Each row is a point on a landscape with many valleys, with its height.
From any point a ball rolls to the lowest of the 2 points nearest to it. It stops when none of these is lower. Distance is the straight distance between rows; heights are no part of it.
Z372: [123 143 126 139 108 110  67 119 169 147 158 107 107 162  61  76  94 113
 105 155 164 130  94  96  87 130 132 140  57 167 138  55 135  46]  height 81
Z347: [106 140  93 149  61 169  97 149 135  94 104 190 144 133 186 105  98 126
 141 144 134 162 150 106 112 129 153 165 158 115 184 130 111 114]  height 271
Z991: [139 129 153 146 143 170 105 129 161 102 114  97 158 151 154 100  94 133
 134 140 138 125 165  93  73 113 160 128 201 142 153 126  82 119]  height 283
Z21: [142 169 139  89 174 118 152  95 107 117 144 118  43 110 122 158 188 117
 135 119 126 128 131 148 157 174  82 145  53  97 111 134 170 128]  height 387
Z824: [121 142 144 168  62 132 126  86 128 122  82 106 135 129 187 152 144 183
 116 130 162 170 100 149 127 160 156 115 126  96 110 200 120 223]  height 315
Z875: [135 156 135 134 143 126 115  98 166 139  94 100 143 111 157 114 127 158
  99 114 123 134 123 114 110  82 148  52 176 141 132 156 114 167]  height 392
Z142: [116 105 115 145  72 100 142 138  80 112 111 145 133  86 160 174 123 133
 109 125 133 152 104 174 161 166 128 130 123  66 154 155 146 169]  height 827
Z158: [135 115 125 100 124 114 133  92 177 132 186 115  78 136 125 164 133 158
  88 120  81 123 144  75 176 123 116 147  22 162 110 153 100 140]  height 432
Z294: [105 154 152 137 184  90 186  90 126 153  96  77 102 127 176 167 147  95
  71 100 115 131 140 173 114 133  96 112  98 141 103 176 126 202]  height 802
Z399: [171 136 123 103 190 146 159 101 140 124 162 188 103 109 118 154 168 132
 194 117  84  89 169 120 163 120 106 130 114 106 139 116 135 117]  height 713
Z653: [106 159 110 143  63 176  75 134 135  93  92 155 141 116 201 122 105 141
 140 142 162 146 121 112  91 116 180 135 194 131 168 166 122 152]  height 255
Z785: [158 163 106 112 154 122 153  69  94 126  92 104  92  98 169 158 157 124
  99 141 141 129 132 171 138 130 145 126  90 114 110 176 111 216]  height 686
Z602: [156  96 118 138 102 139 157 149 134  96 115 151 154 112 148 158 109 162
 125 136  98 159 173 131 174 129 151 154 137 106 160 134 105 155]  height 571
Z459: [ 94  92 139 136  86 175  82 195 146 113 127 133 171 111 124 104  66 119
 168 146 148 111 119 138  73 128 190 154 167 127 163  91 150  83]  height 173
Z717: [124 162 150 123 166 182 129 113 133 110 114 149 153 161 135 132 163 113
 188 133 133 106 156  97  62 106  99 122 195 149 135 148  95 127]  height 337
Z645: [118 152  97 105  88 152 129  94 147 125  98 183 147 175 174 106 141 143
 128 169 175 110 156 131  88 133 148 116 159 102 112 147  71 137]  height 314
Z837: [129  97 103  65 185  87 157 157 141 135 146 103 108 119 115 131 124  92
 103 132 128 114 130 107 155 136 112 130  59 131  85 126 140 158]  height 365
Z220: [108 131 139 116 148  85 119 141 131 121 131  99 129 165  61  82 129 144
 128  88 137 138 100  51 102 130  71 110  55 201  87  97 141  65]  height 183
Z211: [137 164 126 116 112 116 105 132  96 110  95 141 116 121 160 124 135 118
 110 142 121 136 132 143 112 146 142 105 204 116 125 153 125 137]  height 528
Z266: [103 159 138 114  75 193  64 110 130 109  95 124 136 141 199 122 116 100
 141 162 167 130 113 140  69 154 161 153 175 106 147 153 108 131]  height 241
Z70: [116 144 125 136  94 101  93 129 116 153 137 129  98 185 120  82 124 100
  72 145 162 145 122  99 117 147  89 150 120 149 113 104 126  94]  height 435
Z187: [154  93 136 127 126 105 128 107 137 134 182 119 108 155  79 152 155 135
 110 124 119 121 119  64 163 138  90 146  60 142 107 115 113 122]  height 397
Z650: [ 79 127 151 133 154 123 143 123 125 131  95  87 172 140 111 130 158 104
 156 110 178 133 126 120  78  90  64  75 152 146 123 141 139 117]  height 762
Z719: [144 135 134 144  88 128  60 122 155 126 170 153 100 148 134  88  82 118
 123 141 134 123 142  95 117 150 147 140 132 106 164  67 123  40]  height 462
Z953: [143 107 125 126 105 121 100 169 126 102 149 151 131 105 147 108  69 159
 125  93  64 129 131 114 168 156 169 119 167  90 145 113 123  87]  height 501
Z841: [159  41 159 156  97 132 129 165 126 146 162 151 152 132  99 113  76 164
 180 107 108 100 140 133 153 162 143 136 131  92 119  68 166  81]  height 426
Z191: [114 180 128 160 102 115 100  84  73 123 102  75  97 146 159 124 156 155
 149 111 143 133 106 174  90 163 176  91 195  87  92 184 126 153]  height 574
Z189: [162 121 158 150 145 166 148 174 124 113 121  93 156 118 145 110  83 165
 134 116 106 138 157 118 122 134 183 125 195 135 137 128 102 126]  height 238
Z663: [ 55 177 146 150 129 117 138 106 104 158  87  64 135 154 156 107 160 120
 164 103 184 133 124 127  61 106  72  85 143 149 120 175 145 135]  height 752
Z72: [136  90 108 135  83 122 151 164 116 134 110 118 146 142 129 132 145 129
  84 155 176 145 130 141 128 138 114 135 150 110 108 126 131 164]  height 282
Z11: [111 109 125 181  66 132 107 190 148 160 186 148 136 142  96  77  59 164
 126 150 146 133 102 128 112 144 161 161 120 152 155  68 134  53]  height 134
Z728: [140 119 141 151 193 110 164 138 153 135 164 125 113 166  65 144 126 133
 119  99  66 132 140 118 199 114 127 155  96 190 135 128 111 116]  height 565
Z612: [125 131 100 120 139  85 144 135 109 153 135 129  71 146 157 131 136 108
  64 125 102 130 146 120 173 150  93 133  98 134 107 172 116 184]  height 476
Z303: [156 116 161 148 197 122 184 141 162 139 131 100 135 131 115 141 114 129
  80 105  61 133 157 134 172 105 131 125 120 177 139 118 101 146]  height 537
Z330: [179 138 112 105 166 151 133 105 122 106 143 172 106  72 115 160 137 146
 171 111  63 109 146 146 191 103 179 122 122 102 136 134 138 140]  height 735
Z53: [113 182 152 126 182 154 161 121 111  85  93 169 124 152 136 138 169 116
 181 118 134 138 172 118  97 111  53 119 155 151 136 134 116 103]  height 274
Z352: [136 153 122 120 192 128 186 111 135 124 107 105 101 139 140 153 177 115
 131 129 156 122 162 123 107 107  86 126 119 164 101 176 129 214]  height 597
Z682: [134  65 128 177 131 150 166 195 115 127 152 136 173  48 134 146  64 196
 160 106  92 121 104 158 157 151 173 126 126  90 164  99 123 117]  height 262
Z456: [102 170 132 102 209  96 165 102 133 119 130 120  26 127 164 144 137  96
  96 113  87 139 147 139 162 154  68 151  41 168 114 179 136 188]  height 481
Z488: [114  91 111 151  64 154  85 133 145 114 121 201 162 167 164 107 104  76
 141 115 157 119 123 127 121 149 145 157 152  85 134  94 143  74]  height 545
Z97: [111 100 127 141  56 139 144 125 155 130  99 110 173 138 165 158 145 152
 103 143 191 147 112 136 127 137 126 116 136  99 124 165 122 195]  height 297
Z691: [134 182  98 100 195 141 151  74 123 118 133 152  53  91 145 176 168 113
 131 147 103 100 128 190 159 108 139 152 102 145 143 184 138 189]  height 656
Z774: [134  95  86 129 147 111 152 205 132 165 139 130 141 100 100 110 123 169
  90 164 143 111  96 114 131 136 121 109 109 127  90  75 130 119]  height 320
Z421: [ 92 186 120 132 129 123 119 117 112 160  97  96 126 167 152  93 146  81
 132 144 184 130 144 136  59  94  82 130 143 162 125 143 116 128]  height 761
Z907: [ 97 136  88 111  83 120 112 170 150 156 119 142 134 138 146  88 101  97
  79 166 184 139 115 152 107 125 167 108 150 136 129 100 153 105]  height 280
Z912: [144 108 142 146 168 133 166 131 171 161 126  92 169 109 145 140  97 159
  76 126  95 131 135 153 152 101 173  99 142 145 155 127  75 163]  height 483
Z334: [137 141 134 154 116 142 147  99  86 119 115 115 114 149 183 166 164 120
 105 142 142 134 134 167 125 174 119 141 163  88 113 171  95 181]  height 776
Z908: [127 147 100 130  64 106  84 123 151 153 156 155  98 185 125  90 105 141
  87 134 130 150 142  66 138 134 125 150 101 167 125 131 100  86]  height 423
Z800: [144 116 110  96 152 166 157 100 106 139 140 151  94 122 123 173 203 107
 182 142 141  78 130 169 143 139 105 157 102  85  95 145 157 165]  height 436
Z15: [141 134 111 117 156 105 128 136 127 162 161 135 101 108 128 132 149 135
 112 107  54 119 127  97 193 111 104  97 119 129 136 128 121 117]  height 784
Z486: [102 132  88 155  87  96 132 144 102 159 122 156 103 173 170 113 126 103
  50 129 129 147 139 132 153 144 113 143 141 139 110 173 107 163]  height 486
Z355: [145 114 105 137 172 121 134 145 117 159 146 116 135 171  66  69 139 127
 170 103 142 138 177  78 123  99 113 139 121 172 113 100 121  77]  height 389
Z502: [ 95 172 142 143 131 124 106 103 197 149 108 105 143 141 168  97  92 102
  92 139 174 141 136 119  74  81 149  87 165 169 167 124 111 121]  height 385
Z427: [120 122 123 136 155  77 131 127 111 133 114 128 174 179  81 110 146  81
  70 117 148 132  91 111 136 144 105 127 116 156  95 108 120 104]  height 258
Z36: [122 149 100 133 119 126 130 119 123 136 108 179 114 169 182 114 140 120
  80 136  84 119 153 136 150 114 111 120 170 139 135 169  79 169]  height 497
Z418: [105 130 142 141 151  82 112 154 118 167 158 119 145 154  43  59 104 160
 159  94 122 128 106  85  98 128 113 111  80 199 106  80 141  30]  height 214
Z714: [103 170 136 137 136  84 126 126  80 145 107 107 105 126 162 111 131  96
  88 126 135 133 117 160 102 144 103  84 179 114 132 137 133 107]  height 540
Z989: [130 170 115  82 168 130 164  91  87 125 129 103  62  95 134 157 185  98
 148 129 142 101 125 188 147 152 145 169  77  88  95 147 168 158]  height 409
Z801: [145  78 150 154 107 165 110 177 116 121 153 116 154 122  96 100 103 154
 119 142 119 132 117 110 116 153 120 134 162 116 132  47 117  72]  height 472
Z475: [145  98 106  97 160 106 173 179 139 159 152 116 116  87 117 130 118 153
  81 140 106 123 116 101 163 118 133 132  73 144 107 101 133 155]  height 344
Z325: [ 92 183 132 124 125 112  88 131 111 150  95 115 128 151 110 101 129  59
 161 150 163 140 135 122  93 107  61 149  76 147 156  97 137  58]  height 343
Z827: [164  79 169 147  82 124  92 128 144 142 172 155 133 185  83 106 112 153
 174  93 104  95 136  86 139 149 134 140 123 128 104  91 145  58]  height 455
Z348: [141  97 135 142 114 102 123 162 152 167 162 114 142 170  60  69 103 184
 124 112 121 111  99  94 112 160 139 119  85 157  84  73 123  46]  height 253
Z498: [145 100 124 148 140 146 122 131 144 137 150 130 174 165 118  89  97 103
 159 100 128 109 149 109 128 133 167 136 171 121 143 101  90  65]  height 333
Z425: [ 74 168 111 132 156 108 125 136  91 126  76 117 136 177  96  88 129  61
 159 115 181 141 130 103  90 107  59 150  86 198 119 127 141  93]  height 361
Z339: [ 99 149 150 133 155 128 154  70 115 153 123  32 119 120 145 154 188 145
 156 124 168 119  96 155 100 133 111  95 105  90 102 172 138 188]  height 731
Z136: [117 127 122 102 168  91 144 105 142 142 165 115  61 121 126 154 130 108
  70 129  78 120 140 116 182 132  85 155  53 165 128 156 116 168]  height 458
Z844: [134 125 135 141 205 118 160 132 138 127 147 145 153 176  64 149 152 110
 155  95 105 121 151 106 148 100 116 130 152 187 132 141 127 116]  height 583
Z199: [149 102 151 108  92 118 138 132 141 128 174 145 118  41 109 165  96 195
 137 130  69  97 100 150 180 143 162 152  60 109 135  81 177  96]  height 767
Z826: [139 135  89 124  75 149 122 131 124 115 107 201 137 149 170 104 133 137
 132 155 136 142 162 109 139 145 132 155 146  91 129 122  98 112]  height 290
Z577: [144  98 156 101  98 119 120 147 153 134 192 148  74  98  83 192 167 168
 140 114 102 115 107 109 162 144 113 141  76 140 117 139 184 129]  height 495
Z336: [132 116 151  94 209 121 169 125 150 118 162 123  97 123  59 177 175  91
 144 126 133 122 124 128 146 116  79 160  67 152 134 114 174 121]  height 250
Z516: [118 197 125 115 128 132  78 107 122 146 115 152 112 142 157 115 122  73
 152 170 142 122 150 122  86 124 105 150 126 116 166 101 113  86]  height 305
Z115: [145 107 136 134 143 156 159 148 129 139 135 103 156  48 118 172 115 170
 142 132 100 128 120 139 152  88 192 132 134 136 165 131 137 177]  height 334
Z155: [124  65 114 162 110 152 142 199 127  90 120 127 182  76 145 106  61 186
 170  92 118 129 123 143 120 155 185 110 164  72 156 109 137 113]  height 211
Z313: [190 109 107 129 123 158 119 118 117  69 111 173 148  68 139 177 111 156
 199 111  94 108 132 138 159 102 196 131 136  78 141 153 130 161]  height 753
Z324: [116  93 136 104 138  84 169 162 141 136 134 150 163 142 106 178 110 121
  66 149 109 131 107 149 168 143 133 133 114 140 106 128 115 142]  height 265
Z213: [111 177 127 113 149 167  67 109 148 105 111 138 130 121 168 116 100  81
 192 156 150  93 154 112  54 105 141 134 138 103 174 110 107  86]  height 355
Z274: [133 131 119 111 129 109 163 127 100 148 120 108 104  70 139 164 139 118
  76 149 133 126 107 165 149 138 140 139  98 124 114 150 138 195]  height 703
Z287: [132 125 122 113 179 104 163 133 151 151 124  88 164 103 132 132 123 136
 103 120 118 124 130 124 131  81 141  59 142 135 136 127 108 141]  height 433
Z692: [119 104  84 104 140 131 131 114  90 159 123 115 105 183 115  82 174  76
 172 121 167  87 149 147  96 137  72 134 120  94  67 143 144 139]  height 306
Z642: [110 195 137 130 113 161  86  98 136 129 100 157 116 152 193 109 114  83
 106 181 168 128 149 140  67 138 145 150 156 120 164 133  80 122]  height 264
Z29: [117 131 136 121 147 136  88 140  98 164 126 133 140 101 109  87 145  97
 171 127 133 128 158 107  90  99  87  95 157 129 147  76 154  67]  height 811
Z977: [122  96 132 121 163  90 162 169 114 135 139 122 172 151  64 155 138 106
  82 144 141 100  82 143 131 149 101 138 106 151  82 112 129 131]  height 240
Z780: [121  94 123 125 108 100 154 158 113  69 107 145 174  41 129 186  85 168
 147 120  86 149 116 153 141 123 149 137 115 101 196 128 162 153]  height 810
Z239: [ 85 135 126 105  86 151  76 111 134 154 108  74 127 187 122 100 148  95
 141 170 184 122 121 176  56 137 126 138 161 123 110 143 137 133]  height 256
Z873: [101  96 120 164  72 127 127 216 134 138 145 156 162 116 118  83  57 151
 167 122 117 139 125 142 111 136 168 153 153 135 166  79 160  69]  height 155
Z413: [116  97 120 124  76 143  97 190 131  81  99 154 181  89 153 107  80 152
 150 122 128 135 106 125 104 132 186 111 184  99 146 108 161 100]  height 189
Z566: [159 155 107 148 115 107 100  75  83 118  94 104 115 123 142 140 164 161
 153 117 162 137  85 180 121 139 172  89 143  77  84 190 115 182]  height 566
Z10: [119 114 147 137  92 100  81 135 109 137 159 122 118 176  45  92 135 124
 103 141 137 125  89  98 101 144  76 144 117 170 106  92 147  73]  height 446
Z87: [103 125 131 127 164 127 152 158  69 138 104  59  89 180  97  92 172 105
 114 114 144 151 121 161  86 152  37 124 117 142  81 111 148 138]  height 520
Z867: [155  90 124 157 106 125 139 168 119 173 176 133 125  67 101 109 109 210
 144 116  89 124 111 111 179 140 152  99 100 108 128  84 135 112]  height 111
Z343: [126 174 118  82 203 130 153  87 145 119 143 171  65  95 131 179 162 112
 150 121  86 100 156 154 169 100  97 131  91 131 150 146 136 136]  height 685
Z455: [162  51 149 125 143 160 137 148 134 151 145 123 172 127  87 121 129 133
 173 110 123  93 150 134 132 123 141 112 146  97 112  72 150  99]  height 395
Z71: [134 132 116 161  74 149  72 138 105  62  77 150 145  96 174 133  94 153
 138 116 133 160  79 104 105 115 178 104 186 124 131 195 125 172]  height 269
Z520: [121  79 123 140  87 148  98 169 118 131 131 133 156 166  66  96 121 120
 100 161 143 128  94 126 104 143 100 153 150 149 115  65 139  76]  height 456
Z888: [104 114 136 147  98 165  82 152 160 126 129 126 193 163 107 117  85  96
 150 153 167 125 119 123  79 115 193 171 171 159 164 110 110 103]  height 194
Z900: [132 126 135 127 132 135 135  93 102 119 110 133 133 177 134 143 163  93
 110 149 163 126 152 146 109 167  91 136 167 101 108 144  87 132]  height 765
Z513: [168 160 104 115 152 137 133  60 125 111  92 151 127  94 170 167 149 147
 110 138  98 135 135 152 152 111 165 100 124 113 127 177  80 194]  height 710
Z259: [117 143 142 111 204  74 181 149 118 121 129  84  72 126 145 136 120  81
  89 106 115 149 127 123 133 153  56 137  55 171  98 144 144 187]  height 499
Z913: [129 105 144 106 128 147 170 130 165 108 168 155 130  98 122 185 105 140
 137 122  59 129 151 167 206 133 171 192  97 126 164 126 130 115]  height 661
Z759: [120 130 134 113 103 156 167 118 143 105 116 121 149  35 132 164  93 163
 120 137  94 142 121 176 156  71 200 175 118 175 169 137 143 165]  height 390
Z840: [141  87 123 116 117 155 124 139 149 132 130 129 182 141 131 123 133 123
 146 126 147 111 138 116 111 122 156 105 184  98 124 107 126 103]  height 364
Z417: [133 135 146 127 183  96 176 157  92 126 107  65  58 160 125 129 149  94
  92 117 142 140 146 152 105 168  79 144  95 137  75 139 151 181]  height 511
Z807: [132 107 131  98 144 112 137 126 115 154 194 143  58  75  93 163 162 114
 139 125 115  93 117 106 164 135 101 153  65 132 113 130 183 155]  height 477
Z50: [163 131 111 103  96 173  91 147  95 137 111 146 122 116 128  92 175 129
 140 144 129 143 129 107 124 138 111 122 158  97 108  89 140 110]  height 317
Z298: [154 109  96 143  75 110 142 164 111 130 129 145 140  50 123 137 115 188
 113 130 112 167 110 117 186 123 139 122  79 102 152  91 139 140]  height 190
Z350: [101 145 148 101 137 181  32 102 149 101 117 115 144 112 153 111 112 112
 198 138 151  76 128  96  42 115 150 110 177  94 146 141 133 112]  height 399
Z419: [137 129 124 127 157 101 153 173 134 177 152 115 134 138  96  78 125 166
  98 126 108 133 125  96 138 127 123  99 110 150 109  76 115  75]  height 292
Z558: [140 110 107 174  86 118 101 130  76  44  80 138 164  74 162 168 100 143
 141 107 135 168  57 146 128 129 147 108 140  91 150 185 126 193]  height 284
Z382: [ 98 166 140  66 157 153 172  88 146 131 137 115  99  81 142 180 151  94
  93 149 128 123 112 177 139 116 162 188 111 175 134 160 156 157]  height 739
Z288: [138 187 117 113 206 143 175  89 124  98 107 127  68  93 128 169 192 131
 164 134 146 116 150 165 114  94  92 118 105 139 137 174 144 197]  height 624
Z638: [152 140 143 120 212 129 182 130 157 136 123 121 107 126 120 158 155 112
  96 114 107 128 166 117 151  89  99 140 102 177 132 136 129 179]  height 570
Z281: [ 83 202 160 132 111 119  75  71 195 146  95  95 112 147 170 102 110 112
 124 166 194 137 120 132  59 113 135  95 146 135 161 155 127 135]  height 416
Z162: [152 151 173 147 118 130 101  63 136 124 107  81 124  98 126 141 153 180
 133 139 155 148  72 127 126 122 124  83 144 113  97 168 137 223]  height 468
Z881: [123 128 157 117  99 125 119  79 140 107 122  98 143  74 139 188 119 164
 124 147 143 122  81 141 137 112 163 114 139 112 135 186 139 217]  height 502
Z816: [132  93 112 189  96 114 149 175 150 141 145 135 139 135 127 102  73 161
  60 136 120 157 140 118 165 128 142 121 149 140 155  88  99 116]  height 272
Z175: [152 142 109 108 110 130 109  78 107  86 116 139 119  45 114 199 123 125
 151 137 126 133  82 187 151  81 193 140 112 141 126 182 147 180]  height 534
Z7: [109  79 145 112 108 210  49 108 132 128 123 129 154 137 117 106 134 109
 201 134 143  93 133 115  52 108 134 121 198 105 125 120 142 113]  height 430
Z388: [103 122 110 113  92 126 120 154 127 156  95  92 137 157 142  91 142 105
  90 160 193 134 109 153  89 133 132 110 160 126  92 140 140 146]  height 270
Z357: [124 139 166 164 133 117 161  81 126 155  96  85 123 168 179 155 147 123
  70 118 148 136 139 161  95 161 123 114 147 116 104 181 100 205]  height 787
Z227: [136 128 153 134  96  96  90 135 149 126 175 139 109 139 131  97  70 157
 102 113  83 135 137  94 146 155 144 103 148 119 147  92 107  51]  height 482
Z910: [144  90 138 132  71 126 125 128 139 107 150 194 138 148 146 151 113 164
 154  99  84 130 153  88 181 165 120 154 107  85 130 127 121  91]  height 515
Z918: [138 132 146  98  95 110 101 162 106 105 129 165 119 120 141 138 122 136
 103 129  77 140 119 115 155 170 138 116 180 102 132 132 140 101]  height 516
Z553: [154 118 121 107 150 144 131 123  88 145 126 119 114 118 106 126 194 109
 143 131 137 129 128 122 126 132  72 109 137  91 108 106 153 130]  height 338
Z660: [111 157 142 136 163 119 157  86  99 111  81  89 126 170 160 134 173 106
 122 128 168 138 171 151  84 138  51 109 142 105 106 154 108 146]  height 754
Z460: [171 102 151 129 135 114 138 148 137 170 207 108  88 100  94 125 129 211
 156  88  67 119 131  97 168 142 142  93 102 135 124 114 136  95]  height 193
Z149: [ 78 119 114 124 165  86 169 132 109 114  93 107 150 151 108 132 135  77
 134  93 172 134 148 111 126 105  45  88  96 136 113 147 131 115]  height 770
Z232: [146 133 124 118 135 169 117 122 120 122 118 176 161 198  95 111 163  97
 183 143 141 102 158 101 100 108 115 165 171 157 114 118 104 102]  height 386
Z44: [108 129 118 108 174 128 137 141  98 140 100 129 153 167  76  87 161  85
 174 112 152 138 161  87  95  89  80 133 117 178 107 117 145  97]  height 372
Z797: [ 87 175 149 148 115 123  87  64 119 119 102  93 126 140 194 116 129 134
 114 124 166 145  99 147  75 169 156  76 186  82 118 175 111 140]  height 564
Z362: [163  93 132 117 124 127 137 129 117 146 156 137 136 133 106 159 167 113
 123 132 124 111 128 106 164 146 102 142 110  92 116 103 124 119]  height 366
Z675: [117 177 149 126 162  96 153 126 127 102 100 155 133 163 109 123 145 117
 140  96 108 158 169  89 137 112  51 128 119 171 134 128 112  71]  height 226
Z256: [140 117 143 142  98 154 138 114 160  81 100 135 162  98 163 178 117 174
 133 126 114 138 129 119 144 118 157 125 157 109 156 177 107 201]  height 538
Z794: [104 150 108  98 110 114 123  92  85 112 124 140 103  39 137 181 122 107
 105 132  87 122  74 220 169 100 181 159  98 149 138 167 155 162]  height 553
Z403: [103 130 119 126  63 170  60 121 183 101 119 144 157 159 153 129  89  84
 160 177 195 116 128 138  81 129 185 160 142 111 160 130 114 113]  height 218
Z92: [ 98 139 121 127  92 159  91 142 186 124 131 129 154 126 172  93  74 131
 117 143 149 138 111 131  99 121 229 103 176 129 165 124 122  99]  height 316
Z47: [172 138  99 131 106 118 124 111  74 103  97 142 126  83 130 177 156 135
 154 128 136 143  94 164 157 116 162 107 130  93 103 176 145 184]  height 551
Z183: [150 118 136 130 134 150  79 151 100 157 144 134 130  91 111  65 111 136
 176 113 110 121 156 105 104 120 156 102 172 106 140  69 161  68]  height 823
Z473: [159 118 134 103 112 125 133 118 100 146 156 160  84  90 124 181 169 111
 149 129 115  92 111 158 178 153 115 165  89  86 105 133 201 151]  height 460
Z342: [164 126 119  93 126 121 125 106 123 130 160 157  91  41  98 164 128 146
 145 123  67 108 111 153 202 105 181 141  81 126 126 115 178 130]  height 748
Z632: [158 100 154 142 145 167 150 193 108 116 129 127 162  89 107 152 129 170
 138 128  96 136 139 121 129 125 163 117 180 133 140 109 140 148]  height 278
Z978: [120 136 135 166 156 116 130 115 137 127 122 130 178 177 115  93 100  98
  98 118 139 141 134 103 113 115 146 131 170 162 151  99  83  79]  height 300
Z808: [137 151 119 145 143 168  88 128 124 152 144 151 142 176  82  95 120  98
 185 154 137 121 167  96  96 102 137 194 147 167 155  95 104  78]  height 417
Z57: [161  99 100 124 122 161 117 122 122  63 119 177 143 111 166 132  93 154
 167 115 104  91 172 111 137 134 167 125 175  65 136 138 104 132]  height 771
Z629: [ 96 136 129 114 122 134 111 161  83 163 110  81 108 158  90  65 145  89
 101 161 149 137  95 158  71 145  62 136 124 160 107  85 146  94]  height 527
Z18: [141 108 102 148  59 125 128 185 125 131 117 157 133  94 141  91 116 189
  84 149 138 165  97 118 150 148 134 101 128  96 135  71 144 107]  height 227
Z198: [113 157 117 145 134 138 112 122 179 145 124 112 152 129 175  75  89 140
  90 117 114 142 137 134 119  87 191  69 181 149 165 127  92 112]  height 348
Z850: [155  94 158 147 116 121 158 147 144 168 214 109 100 125  90 131  94 189
 174  89  66 129 148 145 204 157 146 147  92 143 140 150 118 112]  height 273
Z83: [125 109 128 113 127 138 153 109 121 143 128  62 131 105 134 165 169 116
 113 148 181 113 112 148 117 120 127 130 106 102 100 152 134 197]  height 717
Z236: [121 143 151 114 178  84 148 142 126  95 113 122 118 184  70 112 148 110
 118  88 126 160 129  78 134 133  52 128  74 180  93 125 145  94]  height 202
Z448: [118 121 156 106 197  82 168 156 129 111 134 106 117 149  64 150 149  98
  93 119 130 129  99 133 139 151  60 131  75 164  97 111 158 119]  height 219
Z701: [119 134 101 168 104 111 104 171 156 161 170 128 112 154  88  62  79 123
  85 164 163 138 109 104 115 116 146 145 108 185 132  65 138  65]  height 110
Z144: [109 136 134 154 154  97 145 109 147 134  99 110 180 191 123 107 119  88
  57 125 164 141 117 118  92 114 116 105 155 173 121 130 102 124]  height 277
Z713: [ 89 167 138 158 144 120 151  75 104 131  98  41 110 164 159 121 180 149
 173 108 174 129 147 150  81 132  74  86 126 100  93 175 119 159]  height 743
Z825: [124 139 124 131  93 122  76 115 151 125 139 146 126 163 115  93 101  67
  85 173 168 141 126 129 110 146 132 159 127 127 150  75 116  60]  height 447
Z166: [154 137 158 142 140 189 114 118 135  83 111 128 147 130 163 135 141 153
 144 131 133 116 141  79  89 113 135 121 202 128 125 154  88 168]  height 326
Z861: [ 83 149 152 131 125  96 104 115 124 139 121  81 143 129 154 126 130 118
 117 123 161 115  91 160  62 142 120  59 199 107 119 151 134 128]  height 552
Z606: [132  89 136 141 109 134 179 151 144 103 146 134 162 106 148 154  80 167
 180 102  68 150 164 148 195 146 160 175  92  95 184 127 117 118]  height 614
Z917: [156  99 154 127  78 115 127 132 168 123 176 156 132 180  90 148 136 184
 149  85  88 130 130  87 172 154 133 154  93 148 100 136 120  86]  height 484
Z116: [138 134 113 125 159 137 120 122 128 144 122 138 115  97 161 138 150 133
  80 129  42 136 128 142 201  98 135 112 114 135 145 145  96 170]  height 766
Z892: [146 125 103 124 128 158 122 104 131 108  95 143 147  76 163 165 123 151
 112 130  60 143 116 165 197  75 192 123 116 132 152 159  91 192]  height 740
Z163: [132 103 106  97 196 114 166 113 124 111 141 125 113 159  78 155 170  71
 160 131 159  97 156 131 133 121  71 150  82 128  93 133 144 149]  height 281
Z182: [115  75  95 171  78  96 165 176 150 142 158 144 134 108 130 129  90 187
  70 134 121 161 115 105 185 139 118 134  66 126 149 103 124 140]  height 237
Z365: [135 121 119 206 138 134 146 147 143 154 162 116 148 165 119  66  61 124
  86 110 134 152 128 126 147 125 165 124 166 170 155  85  83  73]  height 299
Z539: [128 126 127 120 164 102 126 130 118 148 161 156 130 125 115 126 144 108
 158  96  92 112 150  90 141 109  87  95 148 125 135 110 142  81]  height 797
Z986: [153 131  98 138 119 117 119 139 141 151 165 135 107 191  94  82 123 148
 130 126 120 143 166  48 151 118 119 152 104 173 105 117 110 101]  height 408
Z544: [149 191 165 146 114 116  81  58 155 113  77 107 117 119 160  97 124 179
 117 126 140 149 108 112  94 109 132  59 169 134 109 173 119 187]  height 431
Z734: [135  79 106 113 156 102 122 126  97 137 149 123  95 186  72 108 163  75
 154 112 141  99 125 112 135 155  58 141  70 111  54 121 156 133]  height 296
Z618: [132 105 138 114  86 103 145 130 126  84 137 150 131  34 115 165  75 178
 164 113  66 143 118 151 178 123 154 178  58 101 186  96 182 119]  height 790
Z75: [115 184 173  98 161 159 162  46 144 118 120  87 102  88 159 191 171 114
 121 141 149 121 116 171 112 116 129 148 110 143 138 179 131 184]  height 780
Z69: [126  97 122 143  55 119 111 140 142 116 146 189 164 184 122 109  95 118
 132 112 129 142 129  93 155 156 138 170 128 107 139 102 119  67]  height 536
Z843: [131 168 138 107 159 108 145 107 103 114 127 136  81 134 129 132 193 128
 149 109 121 143 144 106 136 152  38 110  97 103 105 126 139 103]  height 363
Z814: [110  97 126 106 108 140  82 103 123 159 112 107 158 177 111 102 150  63
 159 134 164  93 113 166  72 121  95 113 165 101 100 112 154  93]  height 236
Z551: [110  71 110 128  82  90 132 155 118  78 103 175 173  82 163 157  85 139
 119 102  98 152 113 154 148 144 145 103 134  67 176 138 150 143]  height 820
Z81: [156  94 124 111 113 151 127 126 116 123 127 136 165  90 145 162 151 126
 150 129 130 104 122 126 147 122 142 110 149  73 126 119 132 152]  height 393
Z164: [136 148 141  79 138 172 169  95 152  98 151 168 103  77 134 186 139 117
 140 139 108 126 134 166 174 114 164 207 107 141 157 132 159 132]  height 701
Z812: [115 165  89 122 156 121 163 106 120 141 134 182 118 178 143 124 159 105
 130 135 111  89 155 125 128 109  85 121 148 141 117 167  70 142]  height 517
Z514: [117 144 128 138 118 154 114 163 175 141 127 116 145 122 140  88  78 112
  92 174 166 135 118 148  91 122 201 123 149 138 153  65 126  73]  height 295

Where does a ball stop that starts at each point below?
Z861 -> Z266
Z520 -> Z266
Z382 -> Z875
Z473 -> Z266

Call two points neighbours if one is among the 2 nearest of the other. Go from one point of each pair to the other, from neighbour to neighbour, staying as low as possible. Name the highest point that can't be avoided.
Z372 and Z220 -> Z978
Z266 and Z298 -> Z682
Z867 and Z189 -> Z717
Z785 and Z298 -> Z274
